Points on a hilly landscape, in no order, each with its height.
From any point a climber steps to the highest of the 2 points nearest to it. It stops when none of these is higher. Distance is the straight distance between rows; heights are no part of it.
(850) height 133: -3	-9	7	-6	0	-15	0	-3	16	10	-1	7	28	13	11	-6	16	-9	-6	-15	-22	31	19	24	5	17	26	-3	-11	19	25	-11	4	-1	5	-25	-11	28	-10	-13	-5	3	-6	-20	9	-31	8	-10	-14	-6
(349) height 814: -12	4	6	-6	-11	53	31	45	8	-1	19	57	-26	-5	-56	55	-27	24	2	29	68	-103	3	-36	37	-18	-63	41	36	-7	-69	29	14	-8	-19	-11	-69	-41	-12	31	-13	16	-20	33	-52	35	8	-2	24	30
(984) height 782: -37	-61	8	20	-14	19	-59	45	-16	-1	-57	-57	31	23	8	-25	-32	18	13	-18	-11	23	-40	21	-20	0	37	-74	-31	-23	28	-3	15	24	21	-3	-54	13	3	8	-36	-27	-21	-25	-20	-46	11	-56	57	-9
(315) height 635: -48	-3	4	-23	23	25	7	38	-18	-30	37	75	-32	-12	12	44	-25	-7	-16	21	72	-54	35	-27	12	-6	-71	8	34	-26	-65	13	-4	-12	-18	25	-18	-11	-11	22	-6	54	23	46	-34	43	15	34	0	23
(225) height 696: -38	-17	-3	12	-8	-40	5	16	-15	-15	15	-49	-4	19	32	29	-9	-27	-34	-2	-27	11	20	9	-9	-3	-13	-47	-31	-65	-2	-8	24	-6	9	17	8	-17	-33	14	-3	32	-7	15	-24	15	-21	7	11	19
(903) height 576: -19	-14	18	-29	5	-12	-41	18	-13	-6	-35	-38	13	-11	23	-38	-2	5	51	-13	-11	24	-16	27	-11	27	19	-59	-5	13	13	-9	-30	41	2	-10	15	55	41	-47	-35	-5	30	-47	8	-27	39	-10	6	-31
(611) height 487: -45	7	1	0	-16	-35	-6	38	10	-27	11	-34	13	49	14	27	-6	-14	-10	-3	-14	32	-18	51	7	36	1	-25	-38	-9	-13	4	-5	-5	21	5	-32	28	-13	-3	-14	-5	-6	-20	-28	-17	18	-30	12	32
(587) height 165: -60	13	2	-38	20	20	7	33	4	-43	18	65	11	37	-8	53	8	2	-11	15	43	0	18	36	32	0	-48	14	9	30	-47	20	-5	-19	21	-13	-56	47	-3	-2	-23	54	9	2	-36	4	32	-16	-11	19
(165) height 669: -19	15	12	-35	43	20	-3	5	-18	-2	14	54	-30	-38	16	-13	5	-9	33	25	59	-38	37	-37	-2	18	-35	3	28	37	-28	6	-25	23	-33	12	38	15	21	-30	-17	33	52	13	3	32	10	54	-27	-26
(361) height 179: -24	29	-7	-15	16	36	20	31	15	-30	33	59	-9	33	-14	38	9	8	22	13	62	-27	-13	22	26	12	-38	33	10	51	-62	27	-16	0	13	1	-47	19	19	1	0	13	12	4	-17	14	34	0	4	26
(668) height 544: -1	42	-7	-2	-4	-35	20	-9	-19	-25	23	-43	-40	-6	10	2	3	-9	-12	3	-9	13	-4	-4	-15	11	-25	-3	-3	-8	-12	-7	-15	28	-15	52	80	-10	25	-13	23	18	45	7	2	42	-2	30	-9	-5
(155) height 249: 27	14	-8	18	-11	-48	15	-60	-2	-5	4	-38	11	-9	5	-14	18	-12	-50	-6	-52	38	22	4	-21	-9	32	24	-26	-5	55	-12	26	-8	-11	-4	66	-24	-23	6	19	-17	-3	-3	28	0	-45	2	-32	-16
(846) height 222: 58	35	-28	28	-17	19	48	-49	-10	25	20	-16	-24	-16	-15	-12	8	12	-44	2	5	-11	7	-15	-2	-37	-8	31	-13	-1	-5	11	-1	1	-33	28	66	-49	5	35	34	-26	-1	21	26	28	-44	14	-8	16
(726) height 567: 48	41	-12	-16	23	18	12	-34	4	15	10	37	-15	-39	-18	-52	32	14	41	10	36	12	-20	-14	8	37	8	63	33	89	-5	3	-36	33	-9	10	46	9	44	-28	13	-4	41	-2	40	13	20	35	-40	-24
(516) height 684: 30	5	-11	36	-29	-3	4	14	24	23	-2	-39	9	24	-17	-2	-4	13	0	-21	-15	29	-47	27	0	-1	41	1	-35	-1	-2	11	-12	-2	26	18	-28	-15	0	11	8	-52	-35	-23	0	-33	0	-29	38	23
(496) height 89: -11	-3	22	-34	17	-26	-2	-34	6	-17	7	63	27	33	-12	8	20	13	18	10	-42	72	6	59	1	48	15	59	17	63	32	-27	-21	-13	10	-51	-15	42	4	-45	-1	20	16	-30	13	-36	73	-16	-33	-23
(735) height 470: 21	53	-18	9	-3	19	5	11	21	10	19	-8	-15	7	-7	-22	6	12	50	0	28	-2	-60	14	7	28	9	21	-6	46	-38	13	-41	20	15	29	-9	14	48	-14	15	-38	2	-16	2	8	24	3	30	19
(237) height 418: -65	0	4	-42	7	-46	-10	-4	-12	-41	22	-7	14	37	30	22	7	-19	-24	24	-31	50	26	36	0	48	-17	-23	-16	-14	7	-1	-12	3	-5	-6	9	25	-18	-24	-20	47	17	-16	-22	4	26	-1	-34	-4
(680) height 851: 41	-4	-5	23	-12	19	27	25	-4	26	-1	-27	-15	-37	-38	5	-32	11	-18	9	30	-89	-17	-56	16	-37	-18	3	-14	-75	-33	4	29	-12	-46	11	-23	-71	-17	35	-7	-21	-52	34	-39	30	-40	-12	17	34
(101) height 801: 0	-42	18	2	15	21	12	23	-14	-7	20	37	-16	-27	-22	10	-30	-16	-37	20	30	-95	49	-81	3	-44	-40	-11	40	-72	-31	13	32	-33	-41	-2	-36	-64	-47	30	-14	35	-31	58	-42	49	-51	13	0	30
(277) height 73: 5	-5	17	-22	14	-40	-12	-38	5	-3	5	17	22	13	2	-24	18	6	7	3	-43	59	9	39	-8	52	26	42	6	37	41	-24	-18	4	3	-30	15	26	2	-38	-2	7	17	-30	20	-39	38	-10	-34	-28
(693) height 211: 28	42	-28	32	-16	1	48	-8	-10	3	32	-31	-29	12	-10	13	-7	11	-31	1	17	-2	-17	-8	1	-9	-20	18	-14	-13	-31	5	-9	9	-10	39	32	-40	6	24	30	-17	-1	12	3	25	-19	12	11	29
(914) height 729: -20	-53	1	14	-4	3	-50	17	-15	8	-57	-69	19	9	16	-40	-15	10	25	-27	-22	25	-36	8	-24	-14	40	-73	-34	-29	45	-9	4	32	21	1	3	12	11	-2	-21	-27	-8	-31	7	-46	5	-35	37	-29
(911) height 358: -31	-27	33	-35	38	-1	-28	-4	-19	-14	-11	8	1	-28	33	-16	-2	-37	6	11	-5	-16	65	-21	-13	-4	-11	-47	17	-12	0	-1	8	3	-32	-7	17	17	-25	-40	-24	44	23	11	1	19	-26	36	-13	-27
(2) height 625: 12	43	11	-21	30	0	0	-7	-20	-6	7	6	-56	-44	13	-32	18	-2	49	21	42	-25	6	-36	-10	23	-30	5	28	34	-23	-4	-33	44	-18	30	77	12	47	-39	-1	18	58	8	20	49	13	56	-23	-34
(372) height 698: -48	-24	3	-38	9	-61	-16	-42	-8	-41	3	-1	36	20	31	18	8	-21	-48	15	-64	40	57	17	-16	18	7	5	6	-9	49	-9	18	-33	-4	-30	16	5	-53	3	0	34	9	-2	-4	-7	-27	-6	-64	-27
(938) height 790: -50	-40	14	12	-16	-23	-43	41	-21	-24	-30	-81	-19	5	37	11	-38	-21	8	-12	-18	4	-24	14	-15	-6	-11	-83	-28	-64	3	-17	13	4	11	21	-31	10	1	-4	-38	0	-8	-16	-35	-7	12	-28	43	9
(824) height 738: -22	-19	32	-10	38	7	-7	26	-32	-3	18	31	-37	-30	17	-8	-24	-41	17	14	43	-61	29	-62	-12	-24	-36	-31	37	-54	-31	2	2	1	-42	24	14	-18	-1	-9	-21	30	20	50	-8	45	-34	54	19	0
(555) height 563: 7	57	-14	-18	-5	-41	18	-5	7	-34	40	-6	-19	36	-1	-2	15	13	-8	14	-13	48	-42	35	-2	53	-8	48	-2	40	5	-8	-51	23	3	35	47	3	21	-16	21	-5	33	-19	6	12	31	8	-14	11
(698) height 300: 46	-50	10	15	0	39	-18	-44	-3	47	-55	-8	37	-51	5	-37	1	-13	-12	-11	-38	-14	40	-37	-15	-52	47	-43	14	-31	40	6	44	-9	-16	-31	12	-28	-30	12	1	-17	-23	11	30	-11	-75	18	-3	-32
(38) height 526: -27	-4	4	-9	-4	-23	-29	31	3	-15	-12	-43	8	17	19	-9	-7	-7	23	-14	-13	32	-33	41	-4	32	17	-45	-29	1	3	-2	-26	18	19	4	-16	45	25	-23	-23	-12	3	-39	-9	-23	35	-20	17	5
(713) height 149: 17	14	-2	-1	2	18	17	9	25	15	18	37	20	25	-14	9	21	3	11	-7	10	17	-4	14	16	9	11	24	-1	41	-3	12	-9	-7	16	-17	-25	22	10	-8	8	-6	-4	-8	12	-21	20	-13	5	1
(590) height 234: 62	28	-21	31	-8	-7	25	-72	-6	15	1	-15	-6	-35	-9	-21	17	1	-45	-9	-18	19	21	-16	-17	-29	17	50	-9	14	34	0	18	-8	-28	12	77	-39	-2	22	29	-23	6	14	47	16	-57	15	-34	-10
(408) height 842: 5	-1	1	17	-10	29	-46	13	-6	11	-33	-64	-24	-16	5	-42	-13	25	53	-15	17	-8	-70	-4	-14	-12	32	-42	-15	-13	3	0	-19	34	24	24	-6	4	57	-7	-7	-46	4	-21	14	-21	17	-15	55	-2
(947) height 780: 29	37	-2	18	-19	22	-10	-3	-12	14	-18	-61	-60	-31	5	-34	-6	21	51	-4	23	-21	-65	-17	1	-12	10	-15	-5	-19	-17	-6	-30	30	10	40	32	-4	66	-2	11	-46	-2	-3	20	18	1	5	35	5
(975) height 833: 15	16	-45	10	-27	16	51	-22	4	-6	37	28	-9	16	-10	50	2	25	-81	1	13	-10	28	-13	5	-39	-28	30	8	-14	-22	10	9	-35	-12	18	21	-35	-27	63	47	22	-1	25	-3	28	-36	3	-20	34
(72) height 532: 15	57	-21	-22	2	-5	25	-8	4	-15	28	23	-20	4	-7	-14	28	18	9	14	20	23	-21	10	8	40	-15	49	17	65	-10	2	-43	29	-9	30	44	8	27	-21	18	4	45	-8	13	15	25	25	-28	-2
(1021) height 862: -47	-86	25	0	7	12	-54	13	-16	6	-58	16	49	-7	24	-12	2	-30	-12	-17	-22	-2	50	-4	-3	-9	9	-82	6	-31	28	2	37	-7	8	-49	-56	47	-40	-13	-30	33	-36	0	-17	-29	-18	-12	-1	-21
(163) height 514: -34	31	-6	-12	5	-22	19	14	-16	-30	31	-18	-22	13	19	26	-12	-22	-17	11	5	12	-1	11	3	25	-35	-14	-14	-14	-29	-2	-19	10	-4	43	34	-5	9	-3	6	39	41	2	-17	32	15	24	-11	8
(417) height 200: 20	38	-21	22	-16	20	39	14	6	-1	34	-2	-21	19	-22	22	-13	20	-6	9	45	-27	-31	-3	9	-3	-23	30	-3	11	-59	19	-12	1	3	34	-17	-32	12	25	25	-28	-8	15	-13	19	-1	3	21	38
(442) height 875: 47	20	-18	28	-30	22	45	7	2	14	20	-29	-16	-3	-38	26	-29	24	-35	8	30	-54	-15	-29	10	-20	-25	16	-18	-46	-47	11	20	-20	-21	12	-17	-79	-16	41	18	-23	-44	35	-34	22	-38	-19	10	47
(734) height 190: 4	50	-27	9	-12	37	41	24	22	-22	44	44	-24	32	-32	42	-6	25	13	12	64	-32	-40	15	14	16	-34	57	6	48	-72	41	-29	-4	18	26	-37	-12	19	18	28	-19	-4	14	-19	23	24	0	18	43
(403) height 578: 4	34	19	-14	8	-31	-3	-11	-29	-29	0	-43	-53	-24	21	-11	9	-19	34	5	-1	4	-3	-27	-17	26	-24	-17	12	-12	-11	-8	-18	29	-11	47	86	0	47	-42	10	23	55	13	11	45	6	37	-14	-36
(92) height 650: 34	23	4	-4	3	-15	-2	-20	1	14	0	-21	2	-22	-3	-46	24	4	16	-7	-9	28	-5	3	0	12	21	18	-4	30	24	-2	-9	33	-3	8	46	6	27	-27	4	-13	22	-19	33	-11	-2	17	-21	-24
(252) height 151: 54	26	-21	7	-2	47	45	-32	28	28	14	79	10	0	-38	12	25	14	7	-6	17	5	-3	-14	19	-15	8	92	36	84	0	9	-16	-27	1	-14	9	-5	16	14	35	-11	8	15	43	6	20	12	-26	-6
(375) height 800: -31	-81	9	11	-22	20	-44	37	0	16	-50	18	60	21	-5	12	-8	-16	-15	-24	-21	6	29	5	5	-20	2	-53	6	-15	15	8	54	-30	44	-68	-86	31	-34	12	-28	17	-56	-3	-32	-46	3	-34	14	2
(755) height 163: 37	29	-19	6	7	43	34	6	41	20	28	73	1	26	-40	24	15	9	27	-5	31	-12	-23	9	19	-2	0	61	15	74	-29	25	-21	-17	24	-13	-29	7	24	1	22	-7	-4	12	18	1	36	-3	5	11
(106) height 840: -1	-2	-19	-10	7	56	36	10	7	3	16	64	-9	2	-33	53	-3	18	-25	15	59	-75	27	-36	19	-45	-58	33	41	5	-47	20	23	-37	-7	-25	-42	-33	-14	35	10	23	-15	31	-22	18	-15	15	2	19
(954) height 703: -30	4	23	-25	47	14	1	16	-21	-6	20	52	-41	-34	20	-1	-9	-24	16	28	58	-49	39	-52	-12	-5	-45	-12	36	-4	-28	6	-13	15	-42	30	38	-4	-2	-12	-6	40	48	39	1	50	-18	58	-2	-16
(1027) height 118: 38	2	-2	5	5	-5	25	-34	35	23	-4	46	38	24	-24	14	20	8	0	-12	-53	40	3	19	7	5	36	65	-1	56	44	-31	12	-40	22	-42	-11	11	-10	-3	25	-6	-1	3	31	-20	33	-22	-29	-22
(88) height 605: 43	24	1	-19	24	-25	-8	-48	-4	-5	11	13	-1	-28	-15	-55	30	8	23	8	-1	45	-11	8	-13	42	8	62	31	64	21	-17	-18	29	-9	-2	58	7	38	-45	5	5	41	-21	36	-12	16	28	-49	-34
(281) height 55: 6	23	7	-18	-3	-58	-4	-18	13	-13	12	-1	8	40	-3	-22	15	8	21	5	-43	65	-29	67	-3	66	30	35	-13	42	28	-22	-40	15	13	-10	3	31	9	-45	4	-18	11	-40	9	-27	56	-18	-5	-3
(990) height 680: -8	-52	13	3	11	21	-49	14	-11	26	-58	-22	31	-16	25	-46	-11	0	31	-24	-2	9	-4	-1	-13	-11	37	-72	-5	-24	35	-3	17	39	1	-12	1	23	9	-8	-22	-10	-3	-20	14	-40	9	-9	27	-37
(642) height 139: -51	-36	-1	-1	4	-7	-10	8	3	-14	-1	19	42	35	4	45	21	-23	-39	-11	-25	10	49	11	12	-13	-27	-16	5	0	16	3	36	-42	35	-52	-55	27	-44	19	-16	35	-26	6	-26	-19	-14	-27	-16	12
(490) height 337: -4	-35	27	-10	25	9	-21	-24	-12	14	-18	2	10	-34	27	-24	4	-28	-9	-2	-14	-25	59	-29	-14	-23	6	-43	17	-20	18	-2	26	-4	-23	-12	10	3	-37	-14	-7	24	-1	15	10	8	-56	32	-1	-22
(886) height 248: 67	-1	3	26	-4	-23	-1	-49	12	36	-30	-25	25	-38	-14	-47	16	-2	-6	-14	-44	55	-4	14	-5	-7	67	32	-15	13	60	-21	10	8	6	-13	57	-9	4	-8	12	-31	-3	-15	57	-33	-14	-7	-25	-35
(405) height 623: -2	-17	22	-10	5	-5	-46	6	-21	-3	-45	-55	-15	-30	26	-44	-2	-2	56	-22	-10	4	-9	2	-23	4	16	-65	-8	-19	27	-11	-10	40	5	11	34	36	30	-36	-22	-6	18	-28	19	-14	20	5	13	-42
(444) height 648: 35	13	-12	38	-30	-25	28	-3	48	17	10	4	21	54	-32	25	12	11	-6	-12	-39	47	-31	48	2	-6	40	39	-41	17	10	-1	1	-29	41	-5	-31	1	-18	13	27	-37	-47	-6	7	-26	8	-38	30	22
(821) height 662: -35	-18	13	-20	32	41	0	13	-11	-4	14	74	-8	-21	13	19	4	-8	3	17	52	-58	54	-36	14	-18	-53	-10	32	2	-29	8	12	-16	-21	-7	-36	3	-16	3	-8	46	8	36	-14	22	-7	22	-4	-3
(880) height 855: 39	21	-40	24	-28	28	64	-2	-2	2	38	4	-21	14	-39	49	-23	31	-67	8	35	-36	5	-20	3	-33	-40	23	-6	-37	-45	13	7	-20	-18	23	5	-70	-21	63	37	0	-19	35	-27	32	-38	-9	-8	48
(781) height 284: 34	-32	7	20	-10	8	-12	-27	0	40	-28	-16	36	-30	7	-30	8	-13	-13	-20	-45	17	28	-11	-6	-29	48	-24	-3	-11	45	4	34	-2	1	-30	20	-11	-24	7	8	-18	-19	-2	32	-32	-37	8	-15	-31
(203) height 621: 10	30	-18	16	-26	-35	37	-3	30	-12	31	-2	9	62	-11	26	18	7	-38	-7	-25	40	-26	38	4	10	12	41	-38	12	9	-6	-5	-18	21	10	-6	-8	-22	18	33	-15	-16	-8	6	-4	3	-24	3	27
(178) height 721: 34	-26	-12	26	-24	-8	-4	1	21	33	-29	-27	29	15	-8	-9	-1	9	-5	-25	-38	45	-26	22	0	-12	59	-21	-36	-12	35	-6	0	-1	34	-6	-16	-2	-15	11	3	-44	-38	-19	19	-55	-3	-38	27	-1
(863) height 739: -27	-34	12	15	-10	-13	-14	34	-20	-1	-4	-48	-14	-13	25	9	-33	-18	2	-1	-3	-27	2	-8	-11	-14	-13	-58	-14	-78	-16	-12	29	1	-13	15	-31	-21	-16	7	-30	5	-20	14	-33	6	-17	-3	33	23
(956) height 781: -26	21	-28	-28	-6	-29	31	-14	8	-32	27	42	10	28	8	52	14	12	-66	3	-21	28	31	18	2	-4	-19	42	14	9	23	-3	0	-39	0	-5	16	-1	-37	32	32	36	13	-8	2	9	-3	-6	-49	5
(592) height 674: 21	8	-2	14	-11	62	-27	22	10	38	-25	-19	-28	-41	-28	-28	-34	37	58	13	51	-65	-73	-29	4	-12	19	-1	10	-15	-27	14	-20	29	4	17	-43	-21	46	7	-15	-58	-11	-13	-9	-4	17	-11	53	13
(407) height 740: -31	2	-13	-40	3	-65	4	-46	-12	-47	15	31	23	19	21	31	6	3	-53	20	-56	58	41	36	-7	23	-3	52	16	8	52	-16	11	-38	-2	-24	29	-2	-44	8	23	21	22	-20	6	-13	0	0	-72	-18
(94) height 644: 19	19	-12	27	-30	-25	-8	8	7	6	-11	-93	-19	11	2	-17	-7	15	12	-25	-27	38	-68	23	-9	-9	35	-21	-38	-22	8	0	-20	10	34	40	10	-3	21	6	9	-54	-17	-27	13	-20	-2	-23	44	24
(655) height 453: -49	-15	3	-22	-9	-64	-15	6	3	-31	12	-24	26	62	22	15	9	-21	-24	8	-48	54	10	57	10	40	7	-18	-37	-17	22	-8	-4	-10	21	-27	-11	31	-28	-14	-17	16	-14	-28	-20	-28	25	-36	-17	12
(968) height 796: -61	-66	36	-35	23	-2	-60	3	-17	-17	-41	27	54	-8	33	-9	0	-35	3	1	-22	17	65	13	1	11	-7	-76	11	-6	24	-2	15	-2	-2	-63	-34	70	-25	-40	-43	43	-17	-15	-15	-18	-3	-9	-22	-35
(842) height 610: 15	-2	4	7	15	42	-7	0	-9	39	-8	21	-10	-42	3	-30	-2	1	39	4	47	-63	7	-47	3	-19	-4	-16	15	-17	-22	8	3	23	-23	-3	1	-10	22	-12	-12	-11	2	12	11	5	-11	43	18	-14
(604) height 642: 29	-15	-2	20	0	43	-15	7	-6	42	-35	-17	-9	-41	-15	-37	-21	21	38	0	30	-53	-37	-45	-1	-25	16	-26	9	-43	-8	8	5	18	-19	9	-17	-30	22	7	-17	-35	-18	-3	-2	-12	-10	5	37	-5
(369) height 789: -18	17	12	10	1	46	23	46	3	-4	28	36	-45	-9	-23	27	-36	12	25	29	76	-92	-14	-36	24	7	-51	29	28	-11	-76	12	-6	10	-22	11	-48	-32	14	20	-16	-8	-3	29	-44	30	14	10	30	32
(131) height 440: 44	50	-13	20	-12	-19	4	-4	22	8	2	-37	-11	7	-4	-35	13	18	37	-13	-8	30	-74	26	6	16	30	26	-19	34	0	-2	-47	25	25	36	30	11	42	-14	25	-49	-5	-20	20	1	19	-5	29	12
(946) height 711: -7	28	9	8	1	40	-31	31	5	15	-4	1	-58	-43	-8	-29	-31	20	69	21	61	-70	-72	-25	2	11	1	2	20	8	-52	1	-31	29	1	18	-35	8	65	-4	-20	-41	15	-14	-11	23	32	10	61	10
(465) height 130: 46	11	-26	2	23	0	35	-44	10	18	-11	56	40	-1	-23	32	25	12	-17	-21	-40	29	32	-3	-1	-16	24	89	31	65	52	-26	21	-60	0	-40	13	-8	-14	15	23	-9	16	10	42	-8	8	7	-60	-35
(614) height 595: -1	48	-24	-6	-27	-41	34	-2	9	-33	39	-4	-9	52	-5	23	10	6	-44	10	-25	40	-25	42	-2	26	-7	39	-24	17	10	-8	-29	4	7	26	34	-6	-16	11	32	0	16	-6	0	9	21	-4	-12	22
(615) height 140: 62	24	-19	9	9	6	31	-58	16	13	4	53	18	-26	-21	-6	26	13	-13	-5	-14	32	11	-16	9	-8	28	87	20	69	39	-17	8	-32	-14	-12	34	-17	7	6	32	-11	19	5	55	-1	8	7	-51	-32
(630) height 104: 18	7	12	-19	27	4	10	-16	36	14	-1	73	32	40	-37	21	19	10	33	-9	-42	46	-14	53	5	25	20	63	13	78	29	-24	-11	-28	24	-50	-29	39	4	-29	15	9	5	-10	18	-22	75	-20	-17	-12
(117) height 828: 38	-27	2	19	-5	28	23	0	3	21	-4	8	1	-38	-35	10	-18	0	-29	3	24	-88	23	-66	8	-50	-21	-11	5	-60	-22	9	37	-26	-36	-13	-30	-69	-35	32	-4	8	-57	41	-35	27	-57	0	4	25
(1065) height 266: 32	-17	5	16	-9	-43	-11	-51	5	16	-20	-39	29	-19	7	-29	10	-18	-22	-13	-60	43	21	2	-13	-10	57	3	-21	-6	61	-16	28	-3	-2	-23	48	4	-16	-5	5	-17	-10	-14	31	-31	-33	-2	-25	-29
(346) height 126: -37	-44	1	14	-28	-25	-4	32	15	0	-13	-6	39	52	-11	55	11	-17	-37	-12	-42	31	26	34	15	-16	-10	-10	-23	-14	10	1	49	-44	55	-53	-81	19	-49	31	-8	10	-60	0	-43	-38	-11	-47	11	33
(699) height 637: -4	-22	18	-3	24	53	-7	-1	-6	27	1	59	4	-31	2	-5	7	-7	23	12	44	-68	42	-49	8	-16	-18	-14	28	-6	-21	14	22	-3	-21	-26	-35	-1	-3	-8	-16	20	-1	19	0	4	-16	33	6	-16
(182) height 692: 31	16	5	8	-7	-18	5	-29	-12	11	-13	-55	-16	-30	12	-31	12	-5	13	-15	-20	9	2	-10	-12	-13	16	-13	-12	-18	19	1	6	27	-10	22	64	-2	21	-14	4	-13	9	-6	33	3	-25	19	-8	-21
(732) height 733: 41	32	3	21	-16	-8	-1	-26	-25	10	-19	-78	-49	-36	15	-33	10	5	30	-20	0	1	-34	-18	-6	-15	12	-16	-14	-35	5	-6	-11	27	-2	48	70	-15	51	-8	13	-35	3	0	38	19	-13	12	13	-16
(381) height 318: 13	-60	31	-3	27	23	-26	-46	-10	25	-57	8	35	-54	24	-38	0	-36	-12	-11	-38	-22	79	-50	-23	-35	33	-35	35	-14	38	-14	52	-21	-21	-33	3	-3	-44	-3	-7	10	8	12	33	4	-85	34	-24	-48
(383) height 390: -49	-6	22	-34	21	-32	-21	-3	-19	-27	13	-18	11	1	34	-6	9	-27	0	13	-20	15	35	17	-10	27	-16	-32	-3	-8	6	2	-8	11	-16	-5	25	21	-11	-33	-30	39	23	-8	-10	3	9	17	-25	-21
(854) height 844: -58	-51	27	12	-14	17	-67	53	-25	-19	-44	-60	-4	-9	25	-10	-43	10	36	-3	10	-14	-42	11	-18	-5	4	-78	-18	-40	9	-15	11	20	1	19	-51	23	22	-1	-50	-11	0	-23	-35	-16	23	-35	57	6
(14) height 822: -25	-75	4	21	-20	-7	-35	23	3	11	-42	-17	49	26	11	0	-6	-10	-17	-27	-36	35	12	20	-1	-4	31	-67	-28	-24	35	-2	32	-8	33	-37	-54	27	-33	18	-19	-4	-58	-19	-8	-54	-3	-46	15	-6
(594) height 772: -4	-35	27	5	19	18	-3	32	-23	2	17	28	-28	-34	-5	-8	-35	-26	9	18	44	-87	27	-76	-5	-29	-34	-13	38	-79	-28	9	19	-2	-56	11	-18	-48	-18	8	-36	13	-12	51	-35	38	-41	27	24	27
(253) height 773: -18	-42	-7	20	-27	-42	-17	16	12	6	-21	-50	35	44	7	13	-3	-7	-18	-22	-46	53	-5	32	2	6	44	-46	-50	-32	37	-9	17	-8	35	-23	-29	19	-41	19	-8	-20	-48	-23	-9	-59	-7	-47	14	9
(427) height 811: -25	16	-34	-15	-15	1	40	2	14	-19	32	49	2	19	2	67	5	16	-70	2	11	-7	40	6	7	-33	-39	34	23	2	-13	5	9	-46	4	10	2	-5	-37	54	37	44	9	13	-11	27	-16	1	-29	28
(173) height 150: -67	-11	4	-31	22	-6	-5	16	5	-36	10	44	31	33	13	52	23	-15	-31	5	-7	17	46	24	24	-5	-41	-7	6	7	-8	8	15	-22	22	-35	-45	44	-33	0	-17	59	-4	5	-32	-5	13	-20	-26	8
(570) height 661: -38	-11	-7	-7	-7	-55	7	-13	-2	-23	25	-31	11	29	28	24	7	-26	-56	5	-48	28	31	17	-7	2	1	-21	-26	-28	20	1	20	-20	2	-9	21	-6	-53	16	12	34	2	11	-12	11	-27	-1	-26	11
(340) height 752: -31	22	18	6	-17	38	-16	53	4	-2	12	1	-51	-19	-5	7	-43	12	47	28	57	-75	-49	-15	13	19	-27	-1	14	-8	-66	10	-11	13	-16	15	-61	-6	40	5	-30	-29	3	5	-45	26	32	-5	56	39
(18) height 503: -1	60	-12	-20	15	8	8	14	11	-16	31	12	-34	4	4	-20	10	11	42	13	36	1	-41	10	10	48	-20	25	8	60	-35	8	-59	32	2	32	15	24	48	-23	12	-3	40	-9	2	34	37	15	-3	14
(728) height 777: 16	-5	-8	15	-13	4	-40	8	1	23	-46	-65	3	1	4	-45	-2	24	40	-29	-24	40	-67	16	-13	-8	54	-33	-31	-2	38	-2	-32	35	36	23	13	12	37	-8	3	-53	-1	-34	24	-39	21	-41	41	-18

Where does a climber stop that starts at each point below?
(735) -> (14)
(281) -> (755)
(842) -> (106)
(726) -> (408)
(911) -> (854)
(277) -> (755)
(668) -> (442)
(372) -> (442)
(315) -> (442)

Call two points neighbours if one is among the 2 nearest of the other. Go from one point of each pair to the other, from neighbour to neighbour, staying as high as possible. Name the lowest point that can't be avoided.
(854), (821) -> (315)
(14), (1021) -> (375)
(442), (854) -> (570)
(14), (408) -> (94)

Write out the way that a climber takes from each point below.
(163) -> (668), (403), (2), (165), (954), (824), (594), (101), (117), (680), (442)
(781) -> (698), (381), (490), (911), (383), (237), (655), (611), (38), (903), (405), (990), (914), (984), (854)
(570) -> (372), (407), (956), (427), (975), (880), (442)
